Points on a hilly landscape, in no order, each with its height.
From any point a ball rolls to the lowest of the 2 points nearest to it. It stops when none of these is lower. Distance is the straight distance between rows; heights are no part of it.
Nem (h 2.30): [158 143 147 102 142 146 114 130  58  58 119 161 120 111 155  99 145 118
 167  96 158 132 103 117]
kosi (h 4.93): [151 117 107 138 115 156  64 128 171 139  99 122 122 165 113 173 111 100
 101 148 139  85 100 135]
Gibu (h 6.06): [137 172 116 177  94 194 140  77 156 208 167 110 115 151 123 138 171 130
 163 135 119 128 105 129]
bok (h 2.14): [103 170 158 155  81 140 112 101  95  82  98 101 138 166  84 143 137 132
 138 110 152 140 117 147]
dore (h 5.62): [175 116 125 157 115 218 101 114 181 178 165 117 119 147 132 139 116 124
 155 159 119  97  87 139]
Zibev (h 2.97): [155 149 103 161 138 186 118  96 118 149 153 200 106 124 175 102 199 118
 164 124 132 123 119  92]
nof (h 2.27): [145 146 125 136  94 172 114  75 109 179 167 165  96 146 131  84 211 139
 170  71 142 182 132 126]
roz (h 5.43): [168  87 144 100 183 111 136 168 123 130 177 115 110 117 151 124  89 139
 143 175 113 141 176 116]
zot (h 6.47): [137 155 106 145 135 139 133  68 223 158  88 130 139 100 135 150 130 142
 111 153  84 142 149 155]
gele (h 1.79): [ 89 103 106 142 153  93 147 164 175 113 121 149 147 119 156 105 110  84
  90 153 122  75 140 144]
zite (h 0.56): [108 168 112 107 143  56 151  99 153 131  98 140 168 133 117 133 114 106
 106 152  92 101 169 123]
Fal (h 1.33): [139 140 119  92 111 125 127 107 124 189 164 151 138 144 135  75 159 132
 170 128 131 197 154 110]
Lur (h 0.71): [100  73 177 111  69 106 128 116  82 107 151 161 146 135 120  85 141 130
 152  83 128 151 116 111]
Figel (h 6.68): [117 120 101 122 122 154 105  95 197 201 122  88 125 130 129 138 158 151
 109 145 129 154 110 141]
gub (h 4.64): [117  84 124 148 155 143  99 122 171  94 123 140 101 192 131 135 138 151
 121 166 135 144 146 150]
Tupa (h 4.04): [134 110 105 136 167 167 131 147 120 106 147 162 134 129 169 126 157 151
 119 126 147 139  78 100]
Zevu (h 5.93): [ 73 154 112 148  88  77 151  95 168 152 151 157 160 150 119 131 123 176
 119 161  92 145 120 130]
Kaz (h 4.50): [181 123 133  95  89 165  74 133  62 134 121 134 109  77 136 126 172 138
 151  61 182  93  63 120]
Poror (h 4.12): [159  80 129 156 134 145 129 178 169 140 156 176 114 160 173 130  92 134
 118 163  95 106 171 112]
Zak (h 6.19): [118 208 164 148  76 103 149  86 111  95 134 144 181  95 100 159 152 177
 110 120 118 167 111 101]
zim (h 4.21): [172 114 168 121  68 159  63 125  44 116 112 119 111  64 107 130 153 115
 167  78 177  88 104 128]
fumud (h 0.89): [135 122 141 124 153 159 132 122 156 145 149 132 152 140 142  86 138 135
 166 184 101 134 139 146]
kap (h 3.96): [180 155 170 151  38 185  98 101  78 165 128 118 148 106  78 144 168 169
 182 129 151 119 141 118]
Gimo (h 5.73): [155 101 154 122 154 111 168 173 105 132 153 107 153 148 117 147  73 116
  96 128 101 120 154 100]
dufi (h 1.56): [111 145 148 105  60 136 107  95  95 122 134 138 153 133 104  82 178 159
 165 102 151 163 126 141]
nozam (h 4.49): [143  87 118 116 155 162  80 131 133 126 122 130  81 172 155 102 148 157
 153 152 132 166 137 153]
pugaf (h 3.53): [136 110 131 133 183 112 131 133 170  83 125  99 109 128 129 132  98 125
 130 179 110 120 177 178]
dapi (h 4.27): [141 103 132 170 140 158 145 138 193 159 173 169 131 155 160 134 108 130
 123 172  78 145 169 121]
gados (h 1.84): [ 84 127 127 157 142 126 128 144  81  73 107 148  84 146 122  67 143  87
 141  85 147 105  98 135]
perop (h 5.17): [103 181 119 129 115 119 145  97 150 132 115 107 187 115 103 110 161 134
 127 154 120  84 121 148]
dobu (h 1.66): [132 113 155 108  73  92 125 163  99 147 107 122 147 156 152 141 104 103
  94 107 125  98 153  60]
Sof (h 6.15): [ 95  83 137 136  90  95 136 141 128 109 123 174 158 149 131 108 143 110
  98 104 132 114 118  77]
Bariv (h 3.91): [157  90 112 149 136 131 129 182 152 127 150 160 157 155 149 155  82 117
  72 142  91  94 178 119]
nitot (h 0.78): [117 184 147 140  25 135 104 102  78 137 124  96 156 102  92 115 177 175
 153 114 165 139 109 149]
Kota (h 3.88): [174 163 152 175 104 211 117  88  97 151 133 150 140 124 113 123 203 163
 161 127 129 138 137  97]
nani (h 2.08): [124  85 162 108  88 100 119 174  86 125 122 126 112 134 159 114 108  97
 127  80 132 106 136  74]
ginaf (h 2.60): [124 135 145 165 104 167 113 108 118 108 115 128 145 192 100 122 153 147
 134 144 144 134 116 141]
vezat (h 2.76): [107 103 114 104 179 122 126 153  66  97 113 120  78 135 157  91 132 134
 171  95 138 143  86 168]
Fas (h 1.41): [ 84 132 125 107 115  86 179 110 122 147 149  99 176 126  94 135 145 144
 117 122 130 170 105 118]
tid (h 6.13): [100 199 173 155 121  87 160 117  85 103 118 118 143 128  77 146  77  95
 112  87  90 156 151 118]
kiga (h 4.41): [172 132 116 131 175 175 126 113 198 173 147  80  93 111 154 147 125 145
 147 168 100 163 146 147]
Tuz (h 2.37): [122 109 143 103 145 113 120 125 118 118 143 121 117 159 118 110 113 137
 143 152 124 172 157 114]
subi (h 7.18): [115 118 102 125 122 143  86 139 118 132  98  88  97 131 119 137 138  95
 111  86 180 104  62 114]
mezo (h 1.13): [119  57 155 108 105 135 136 132 109 135 174 153 143 140 134  97 140 150
 137  95 124 175 116  85]
depe (h 6.69): [119 143 105 128 117 150 140  91 165 172 118  85 156 130  95 162 154 148
 100 132 127 128  80 137]
peme (h 5.29): [153  97 125  68 161  89 113 175  91 108 151 131  90 117 165 111  86 129
 164 153 142 131 159 105]
Sasi (h 3.74): [179 124 118  57 134 158  63 137 138 186 147  74 104 142 130 129 115 126
 164 141 159 139 122 136]
fid (h 3.56): [196 128 165 183  74 205  86 110  82 149 122 147 131 124 103 134 188 159
 159 125 149 107 121 111]
tep (h 4.01): [108 118  65 126 174 162 126 177 117  85  91 151  96 129 183 159 102 155
 169 141 155 130 105 164]
diler (h 0.90): [131 121 144  74  93  92 135 131 122 186 179 140 157 123 144  82 120 130
 154 126 122 162 160  67]
Rus (h 7.09): [ 98 150 186 128  48  95 121 105 127 100 142 164 164 129 116 154 115 142
 123 110 124 175 142  73]
mimug (h 2.70): [123 153  92 153 212 132 140 129 143 124  75 109 100 121 110 140  98  82
  84 110 106  87 140 197]
Zatu (h 3.09): [132 169 135 104 136 156 115 118  99 139 122  66 147 147 116  87 141  93
 169 145 152  77 111 153]
Vumag (h 3.18): [170 129 129 121 140 182 108 127 111 140 132  90 133 151 114 164 134 130
 121 122 153 135  65 105]
tanu (h 4.47): [158 183 135 169  53 164  89 110 119 189 126 115 152 119  83 148 160 170
 160 169 141  80 132 117]
Bik (h 4.83): [132 130  96 139 158 144  96 122 175 105  80 110 110 176 119 156 121 118
  94 161 131 117 141 167]
Von (h 1.17): [104 107  97 105 172  90 119 124 133 105 113 113 117 114 136 128 160 117
  87 123 168 166 106 104]
gusu (h 3.71): [114 135 141 130 177 126 139 137 145 102 119  64 124 148 126 107 100  99
 148 170 119 110 150 196]
Vetin (h 3.62): [142 106  96  92 183 115 127 165 157 102 138 122  84  64 190 131 117 147
 152 176 140 139 156 147]
ruri (h 1.12): [119  50 119 114 152 127 129 154 125 144 175 145 119 129 167 100 137 160
 145 134 123 164 121 107]
torir (h 5.94): [117 155 149 119 156  89 171 132  94 119 141 107 160 149  74 153  70 114
 118 132  92 148 148 118]
vup (h 5.08): [122 112 122 132 152  96 202  97 187 133 116 113 171 100 121 130  92 145
 125 177  78 126 165 204]
Robi (h 3.87): [129 149 116 145 132 100 160  94 153 127 111 195 183 153  97 170 115 147
  79 134  91 134 149 105]
sur (h 3.90): [135  91 118 135 158 143 118 161 113  82 143 195 127 165 160  86 116 142
 158 143 120 108 123 151]
tif (h 6.98): [155 113  98 108  85 172  67 126 143 194 141 146 113 122 138 113 174 130
 148 109 175  98  85 123]
Gelu (h 2.73): [116 176 153 137 173 128 151 123  92 116 101  83 111 118 102 107 131  73
 120  98 135 125 118 115]
fev (h 2.68): [159 152 140 109 146 160 111 135  74 104 112 103 130 137 128  92 150 110
 157 120 154 116  95 142]
lut (h 3.28): [152 124 149 152 149 162 133 144  86  57 134 168 152 144 127 124 137 122
 111 120 139 145 132  99]
Zes (h 5.36): [174  94 115 144 128 210  85 124 129 164 155 149  94 165 135 128 143 153
 164 119 127 102  84 141]
gima (h 4.92): [123 176 117 138  45 119 102  89 122 157 118  97 148 135  72 181 128 158
 116 101 164 124  74 126]
Gumo (h 3.17): [131 128 103 115 192 117 114 135 151 119  92  71  57 107 138 161 114 116
  95 142 147 111 134 173]
nebab (h 3.42): [148 128  96  99 176 126  99 140 189 119 105  80  78  94 165 142 122 138
 130 169 152 127 146 163]
dun (h 4.28): [132 107  80 124 171 153 151 160 128 126 134 195 125 105 197 125 138 171
 173 130 133 141  91 112]
rovil (h 6.87): [126 126 146 151  61  91 167 140 128 148 125 162 167 170 104 171  87 150
  79 123  95 112 149 102]
goze (h 6.03): [ 74 112 135 145  91  75 135 115 156 128 135 164 167 150 105 124 136 139
 107 137 108 130 128 106]
zut (h 0.51): [121 105 134 100 115  82 129 147 169 160 138 136 159 123 165  91 115 114
 142 172 111  89 169  97]
Fimo (h 4.99): [128 139 125 148 115  95 171  79 207 131 110 144 157  98 132 140  83 175
 130 171  53 145 162 198]
Kubik (h 2.15): [ 85 105 123 130 159  61 136 181 110 130 134 118  69 114 153  83 101  93
 145 101 127 111 131 109]
Golav (h 4.09): [163 113 113 146 164 199 112 143 134 105 132 182 129 145 183  97 151 160
 171 141 124 106 101 163]
Fof (h 1.73): [140 179 112  79  99 121  92  91 147 164 105  85 151 121 106 145 151 131
 116 110 164 150 110  99]
labu (h 4.89): [121 100 132 156 114  95 172  99 225 156 153 112 125  91 129 137 110 165
 149 168  78 170 176 167]
Bisa (h 4.72): [155 134 122 169 137 163 141  89 217 152 145 112  86  91 190  95 126 106
 173 155  94 182 168 147]
suk (h 6.74): [ 91 148 134 151  82  71 165 144 110 118 117 144 155 176  95 149  76 116
  98 117  81  88 160 132]
far (h 3.79): [145 140 167 170 113 185 141  93 112 119 145 166 161 119 111 134 184 150
 135 113 116 172 133  74]
bon (h 1.34): [108 145 122 163 159 122 118 112 126  79  82 121 112 165  86 167 121  94
  74 102 131 145 142 136]
Govad (h 5.18): [137  98 122 121 171  97 190 114 192 124 118  86 133  58 134 144 111 129
  94 152  92 122 156 178]
mezom (h 3.80): [125  98  78  97 180 117 126 175 115  88 118 150  79 105 192 114 117 161
 175 155 157 134 129 157]
dul (h 3.06): [127 112  80  80 164 138 110 161  79 126 114 104  89 116 177 118 137 148
 187 104 167 128  62 167]
mar (h 2.85): [109 114 198 121 119 119 144 151 100  88 129 140 132  91 133 154 101  60
  88  74 130 144 129  74]
Dizor (h 3.08): [162 109 192 143  95 154 122 142  81  74 144 192 168 136 123 129 125 107
 126 111 127 131 151  81]
Nekuz (h 4.71): [142  84 135 121 111  79 164 147 152 135 134 113  82 118  95 191  76 139
  79 139  94  76 209 171]
saliv (h 6.18): [125 207 103 157 103 120 122  89 171 159 135 118 145 155 119 154 104 194
 133 176  86 136 104 175]
faz (h 4.29): [126 115  79 130 155 162  89 161 136 105  75 138  90 138 180 141 130 143
 124 137 169 112  73 147]
Kofam (h 5.52): [105 126 125 140 129  67 194 136 108 152 116 131 113 141  66 178  44 135
  87 124  72 108 178 167]
sul (h 3.77): [149  91 106 103 161  87 121 177 178 108 150 140  75  77 176 150 101 147
 121 177 134 121 175 101]
vus (h 0.12): [128 170 126 106 125  94 138 111 168 152 134 136 184 139 139  92 110 116
 145 186  93 114 167 118]
vimet (h 6.57): [138 121 100 143 119 151 111  86 239 181 105 118  95 120 147 163 145 130
 104 143 110 145 134 152]
nif (h 3.78): [148 106 131 152 136 186 129 127  85  91 121 150 150 106 149 119 181 148
 124  94 168 122  73 121]
lide (h 6.39): [119 175 173 144 119 112 156 144  69  86 124 142 166 129  94  86 131  73
 134 115 123  89 161  92]
Palim (h 2.41): [103  93 184  93  98  98 116 149  71 103 136 144  94  92 162 102 111  81
 156  49 133 147 124  99]
luk (h 6.27): [102 184 108 186  89 171 162  75 145 188 167 140 136 156 122 144 180 167
 146 140 110 161 102 114]
tenu (h 4.48): [125 185 109 105  85 111 132  60 113 144  95 113 155 124  88 187 122 166
  91 101 127 151  90 137]
solez (h 4.08): [149 105 121  72 120 153  86 118 117 168 128  86 120 152 129 107 151 146
 162 110 166 193 126 140]
mig (h 1.57): [ 88 167 166 148  46 142 112 102  71 103  92  90 134 120  83 107 169 126
 156  99 161 116 117 146]
keluz (h 1.44): [ 95  90 114 148 138  80 150 196 140 126 118 123 108 125 145 135  83  93
  82 129 117  74 162 129]
guk (h 1.77): [113 176 112 123  77 145 118  85 131 181 163 155 134 155 127  91 171 148
 176  93 150 214 146 116]
Muso (h 5.28): [139 107 128  94 183  80 175 147 163 124 141  97 114  67 127 148  78 115
 103 160 101  99 172 147]
laz (h 6.36): [130 131 100  95 147 104 140  63 179 142  69 121 112 102 111 162 117 145
 102 160 101 121 161 181]
zit (h 5.14): [176 102 123 133 116 185  81 109 100 139 131 167 104 150 134 110 178 169
 169  86 143 108  67 160]
kuran (h 1.49): [ 97 104 172 148 115 124 128 147  62  55 122 164 102 149 114  88 124  91
 144  69 125 131 112 134]
pebe (h 6.88): [ 89 128 105 108 119 127 130 116 120 135 128 107 154 107 147  65 194 118
 124 131 163 100  99 130]
ganud (h 4.91): [123 203 113 153  68 140 109 101 136 148  98 106 171 124  90 132 163 154
 141 171 129  44 120 148]
tikif (h 6.99): [102 150 178 149  43  76 152 128 118 100 125 165 170 124  98 176  94 132
  88  99 112 129 134  95]
Bokup (h 2.61): [164 145 151 147 121 173 110 111 107 115 114  86 146 137  72 189 129 118
  93 113 153 120  85 115]
Zabo (h 7.01): [101 126  97 117 124 142 106 123 149 143 103  87 132 127 129 111 166  99
 112 130 157  79  73 146]
puzi (h 2.62): [132 119 156 129 117 111 127 135 125 121 154 161 152 183 122 117 106 134
 139 157  96 149 170  94]
tuzuz (h 1.23): [138 143 138 148 135 167 123 119 185 120 127 119 151 168 126 121 119 145
 145 184 109 125 142 178]
vaki (h 6.28): [104 153 186 137  92  91 152 146  91 104 128 121 141 140  97 120  91  83
 135  92 111 123 153  91]
pon (h 6.14): [ 65  89  96 128 126  83 138 119 172 130 114 142 144 149 122 119 154 130
  83 144 120 140 140 128]
defe (h 5.15): [105  82 145 154 126  84 153 162 106 113 126 123  94 149  93 176  75  98
  69  88 119 154 168 115]
fel (h 2.86): [116 130 105 133 214  97 129 147 128 106 112  90  74 128 115 153 108 104
  89 126 144 137 139 136]
mot (h 0.88): [ 92 167 150  94 115  87 148 112 107 124 134  97 178  95 103 126 144 108
 125  97 151 174 121 102]
roke (h 3.14): [128  99 113 143 165 123 150 224 106  96 151 138 107 115 167 120  61 110
 143 153 109  77 156 166]
goval (h 3.72): [105 129 203 114  82 180 107  88  98  87 122 124 134  95 113 140 175 134
 140  87 161 176 119 134]
mefiv (h 4.07): [158 108 118 112 138 136  95 131 176 155 124  54  94 120 107 181  90 124
 128 163 130  96 114 171]
mib (h 5.96): [140 195 102 125  72 136 117  84 199 196 131 116 141 131 108 168  94 165
 143 158  94 111  88 170]
gado (h 6.50): [125 170 151 151 149 139 147 146  51  67 114 134 138  93 115  85 161  85
 134 108 164  72 130 104]
Ferer (h 4.10): [144 117 120 106 174  91 131 121 173 148 149 129 119 104 143 149 134 141
 101 163 127 168 170  80]
luz (h 2.32): [130 157 101 132 188 131 144 121 150 107  92 116 154 123 130 134 130  79
  86 150 124  91 121 155]
zepu (h 2.02): [103 137 145 103  91 103 104 106 102 108 131 126 136 177 104 108 135 145
 165 122 138 186 143 121]
letor (h 2.06): [120 126 113 138 175 151 119 162  92  84  90 113  75 122 146 149 109 115
 126  90 162 158  74 126]
nal (h 3.66): [160 138 112 158 149 130 132 135 152 122 141 184 189 153 124 153 110 118
  75 140  90 119 160 110]
natet (h 5.70): [130 167  94 105  68 129  94 101 176 206 151  91 160 123  89 159 106 147
 144 147 129 108  96 149]
dezuz (h 6.05): [ 92 200 127 142  69  70 145  88 130 130 152 168 169 121 106 131 134 195
 108 135 102 151  99 118]
modil (h 4.59): [154 107  89 129 113 173  66 143 162 142 103 145 105 131 157 138 113 120
 140 142 161  68  74 138]
rukol (h 1.28): [149 146 146 122 139 154 138 106 103 129 151 155 160 142 128  79 174 149
 161 146 124 127 130 110]
Zok (h 1.11): [120  83 174 133  99 128 132 112  63  79 141 153 122 138 115  73 169 126
 163  83 138 125 108 148]
Relo (h 3.12): [106 130 136 134 182 110 156 159  82  97 140 108 127 123 120 104 100  84
 123 109 130 132 114 121]
per (h 6.49): [ 79 181 140 161  98  84 171  88 106  96  87 146 167 105  80 152 140 121
  87  98 119 129 112 122]
ves (h 6.24): [ 92 110 106 113 137  78 134  88 169 123  77 126 115 140  97 157 139 133
  79 144 124 140 147 153]
Modaf (h 1.48): [ 92 153 132 103 105 116 112 100 113 120 105  76 135 120 110 126 155 101
 115  91 171 161 108 110]
bege (h 3.49): [122 147 132 131 149 159 110 141 137 127 102  53 118 144 117 117 102  80
 152 153 133  66 102 185]
kom (h 2.12): [123  77 139 135 156 120 181 160 149 153 176 117 160 105 146 116 102 136
 120 159  96 110 126 119]
Vatad (h 4.52): [134  86  99 101 160 124 146 191  73 110 140 173 128 101 189 135 102 152
 156 120 140 144 101  97]
teko (h 2.13): [106 184 165 119 115 142 118 110  87 124 102  65 121 113  88 126 134  88
 142  63 160 133 103 122]
Dipez (h 3.23): [131 156 103 160 144 164 136  96 174 157 149 173 132 116 175 106 189 109
 124 140 108 125 130  88]
Leva (h 3.07): [165 137 142 165  95 200  91 118 117 141 126 133 134 174  92 141 154 133
 153 145 149  79 113 132]
vomil (h 5.00): [ 98  72 139 143 152  58 147 150 129 103 133 117  70 154  94 156  98 129
  86 128 122 143 188 129]
rog (h 6.38): [100 185 103 128  86 125 129 103 170 186 162  91 134 158 116 114 122 184
 158 158 123 164 116 170]
Verer (h 6.48): [106 164 117 156  77 155 142  90 134 153 137 106 164 139  85 128 183 172
 138 127 133 149  94 127]
Ritef (h 5.37): [123 159 112 109  69 110 104  99 140 180 132  96 153 128  54 177 107 124
 129 130 142  80  81 136]
mude (h 5.57): [168  78 145 111 149  99 155 188 124 152 165  97 110 132 135 164  86 143
 105 154 107 132 166 100]
naru (h 2.46): [ 95  90 110 101 164  87 134 180  73 116 136 143  73  98 160  73 102 123
 174  86 136 130  98 131]
bavep (h 2.03): [109 138 112 140 159 128 151 140 167  88 118 131 172 107 152 101 135 100
 112 160 128  72 121 152]
vazan (h 4.98): [145 120 162  81 129 111 127 134  87 114 158 124 153 101 146  99 123 106
 137 106 135 148 122  66]
mebub (h 4.55): [161  87 128 122 118  94 165 133 181 166 131 143 130 113 120 194  87 150
  83 160  73 107 206 144]
toli (h 2.99): [104 135 137 157 139 123 154 111 133 102 125 118 152 193  91 147 121 151
 109 149 112 157 129 153]
zadi (h 3.13): [129 149 178 126 132 128 155 113  99  68 132 129 167  96 105 168 121  88
  97 106 133 153 123  90]
tuten (h 2.65): [159 131 105 125 134 187 113 104 117 178 160 163 101 126 170  90 203 138
 161  86 138 155 107 112]
lurot (h 4.58): [175 139 123 150 141 205 105 100 199 179 136  89  72 111 178 124 126 117
 187 160 118 158 146 154]
pesot (h 2.88): [157 122 178 146  76 142 132 136  98 123 157 191 166 163 117 115 123 139
 148 127  96 134 158  67]
sibe (h 0.75): [115 173 125 175 175 129 128 136 113  77  91 143 121 127  99 138 121  69
  60  57 135 125 126 119]
gor (h 0.52): [137 173 115 114 133 135 125  96 189 167 148 113 152 120 151 102 138 132
 167 180  96 157 161 135]
galed (h 6.53): [107 131 114  95 110 123 111 108 162 165 130  68 115 164 125 111 132 169
 169 156 137 171 147 177]
dolep (h 0.79): [112  65 118 115 134 126 136 134 168 192 184 138 105 121 164  84 148 144
 163 156 114 171 164 112]
Mulu (h 7.16): [147 107 120 113  44 166  72 117 113 169 128 120 125 106 109 101 186 137
 141  82 197 121  93 109]
Risaf (h 4.78): [169 146  94  86 128 150  79 133  94 140 106 152 106 106 165  90 176 149
 171  77 173  89  74 144]
gopad (h 2.29): [ 94 127  89 184 197 126 141 167 134  97 111 128 105 149 118 123 101  81
  75 111 112 111 143 177]
napo (h 4.30): [156  98 123  91 143 154  81 101 110 136 142 148  93 148 146 100 157 146
 156  95 147 202 126 127]
lepin (h 1.63): [111 112 115  98 165 122 111 147  91  83 112 133  98 104 168 122 132 124
 126  92 171 174  90  93]
mik (h 3.94): [154 123 202 121  86 192  88  95  65  90 106 117 119  94 109 141 166 122
 151  81 170 135 102 138]
Dami (h 4.77): [141 100 131  97 148 117 151 182 104 135 163 148 145 100 172 120 112 125
 114 124 135 118 112  60]
dezef (h 3.45): [ 98 108 175 128 117 146 107 110 108  71 126 141 124 135 120 142 141 106
 111  89 146 188 110 113]
gofol (h 0.42): [121  73 132  87  96  90 137 160 158 200 179 113 112 121 156 107 123 150
 143 140 123 158 162  90]
Fav (h 4.42): [143 103 138 137 147 112 169 142 184 172 164 145 139 126 129 168  87 142
 115 175  72 141 185 128]
nom (h 6.35): [114 201 144 162  91 127 154  86 108 101  96 125 179 115  82 163 163 139
  96 125 136 114 128 117]
Demol (h 3.44): [146  82 128 108 121 113 132 216 100 127 138 139  84 134 190 119  74 136
 145 153 125  68 150 134]
nogi (h 1.83): [ 99  99 122 112 148  88 176 122 163 169 163 104 170 117 120 134 122 148
 120 153  95 148 132 140]
todu (h 1.95): [141 156 118 144 153 147 134 102 124 109  87 106 140 159  84 182 128 108
  69 109 138 117 102 130]
Tas (h 1.64): [164 125 154 124 118 152 123 105  78 125 160 183 153 106 138  71 196 138
 167  99 129 142 138  85]
Fasus (h 4.97): [176 113 118  98 139 156  91 126  82 125 118 165  99 138 177 109 171 164
 167  79 146 138  68 151]
ruve (h 1.86): [103 116 109 178 149  97 158 170 124 114 134 139 136 152 107 128  70  69
  85 119  93  80 161 154]
sura (h 5.67): [118 130 116 107 132  79 195 102 122 147 116 153 146 130  93 171  61 173
  90 160  65 128 172 173]
gilas (h 6.67): [108 127 120 104 113 129 100 114 119 133 105  62 104 191 101 112 123 136
 160 149 141 147 124 170]
Nevar (h 5.85): [162 140 125 171 140 223 134 101 149 184 163 127 132 146 145 115 167 137
 150 144 100 130 102 128]
vagab (h 5.80): [100 156 103 119 107  75 168  91 132 145 128 171 171 130 111 152  78 187
  91 153  79 129 117 157]
zumo (h 7.34): [123  90 122  94  73 151  81 127 106 153 134  89 117 128  94 123 135 100
 127  73 186 118  70 118]
Fek (h 1.03): [142 115 143 114 109  88 133 169 147 176 111 105 144 142 156 132  91 116
  96 149 105  68 164  98]
gita (h 2.49): [125 119 101 148 195 128 114 165 103  77 120 136  88 151 144 148 104 119
 103 130 145 152 128 121]
naz (h 4.23): [163 113 108 125 204 132 136 120 195 146 148 122 104 104 140 162 134 149
 109 166 104 175 168 128]
sil (h 4.11): [132 159 108 110 138 107 157  63 132 147  75 150 167 125  98 174 125 148
  80 125 105 155 133 136]
Sona (h 4.34): [158  83 117 121 113 170  74 128 182 154 121  80  85 142 137 139  97 131
 154 167 146 113 106 171]
dunat (h 4.80): [153  95 134 160 146 131 160 118 226 153 171 118 103  75 175 107 119 130
 155 164  87 174 168 137]
rafov (h 5.12): [137 116 162  69 156  89 127 156  71 122 145 105 117 109 139  93  95  91
 158 113 137 145 151  89]
mub (h 2.64): [112 163  85 150 186 142 125 174 142  76  88 124  99 112 171 113 101  94
 137 140 141  82 117 177]
sape (h 2.87): [128 133 100 140 180 124 142 194 148  53 109 129 112  87 179 116  78 109
 147 164 129 101 146 181]
zerid (h 1.07): [120 178 111  91 142  91 114  85 148 132  93 110 156 131 117 127 148 114
 105 145 138 137 143 104]
Besin (h 3.73): [142  74 134 114 129 106 122 185  83 104 140 181 119 156 163  87  97 125
 157 129 114  80 127 127]
vonup (h 6.63): [109 156 153 137 113 125 140 123  74  93 116 109 163  80 112  99 188 104
 117 103 162 102 112  99]
peta (h 1.97): [171 120 164 104 117 147 113 131  67  84 130 197 153  73 165 107 177 143
 155  93 143 134 113  83]
Lipu (h 2.23): [100 160  99 163 163 143 110 158  96  92  80 130  97 136 138  86 132  85
 131 106 157  73  89 146]
peno (h 3.69): [157 114 115 118 175 165 103 147 133 141 126  63 108 127 122 174  94 121
 113 141 144 117  82 142]
tepo (h 4.86): [128  81 132 120 145  64 140 147 173 106 156 126  70 134  90 173 117 138
  95 165 117 113 211 154]
sak (h 0.10): [115 155 103 148 193  92 145 164 114  92 105 160 101  98 131 142  91  72
  72  80 128 119 137  93]
Kelez (h 0.67): [ 99 115 115 122 177  80 142 128 121 106 105 124 117  95 130 147 121  83
  70  91 135 147 117  72]
maneb (h 3.52): [155 133 161 163 118 189 126 119  83  76 130 143 152 117 116 137 178 138
 112 115 152 144 109 107]
basot (h 6.62): [ 77 182 127 160 109  69 164 112 109  93 108 158 162 153  86 134 112 113
  97 122 104  99 129 142]
Fedaf (h 3.93): [141  99 109  91 165  78 125 161 152 128 131 142 102 110 153 152 107 118
  82 149 130 127 165  79]
bepe (h 1.80): [ 92  92 113 147 148  71 138 218 124 121 117 124  46 109 153 132  85 103
 107 107 125  82 145 111]
bagez (h 5.35): [ 92 155 126 120  87 104 161 112 124 152 151 133 197 111 108  84 177 137
 152 142 132 113 136 105]
Bef (h 6.75): [ 98 120 127 113 126 124 141 138  72  99 124 125 148  93 136  67 180 114
 150  95 164  94  80 129]
Gorep (h 2.63): [111 110 210 117 103 144 133 149  78  85 148 163 108  83 152 125  94  58
 136  69 134 134 132 103]
Nurel (h 6.81): [130 115  90 110 126 168  88 116 183 175 127 124 111 135 172 103 173 128
 145 141 146 129 107 132]
rakis (h 3.43): [145 141 117 167 153 158 136 114 165 129 140 187 161 132 144 132 162 125
  82 149 113 130 138  74]
geb (h 3.32): [115 133 117 143 177 103 159 120 147  99 116 110 130 157  91 156  99 132
  96 162  95 135 178 190]
dad (h 2.82): [117  96 129 138 159 115 138 184  80  80 129 152 102 136 141 119  84 103
 117 100 145 126 133 108]
zive (h 5.33): [111 109 149 158 106  71 168 167 110 164 112  99  96 154  77 173  62 109
  85  94  89 109 180 129]
bogan (h 3.38): [151 116  86  57 148 145  81 148 129 161 123  93  86 116 167 115 134 142
 173 135 175 127 103 160]

Where does a ball stop that starts at each point below?
bege | vus
Govad | Vetin
zumo | Zevu
roz | nitot
subi | nitot
gub | keluz
Golav | Lur
far | nitot

Call two points neighbours if one is among the 2 nearest of the other. Go from one point of each pair to the other, from neighbour to neighbour, staying as low as possible. Name the highest point that can't be avoided.
gita and mot | Relo
mot and vus | Fof
Lur and gofol | mezo
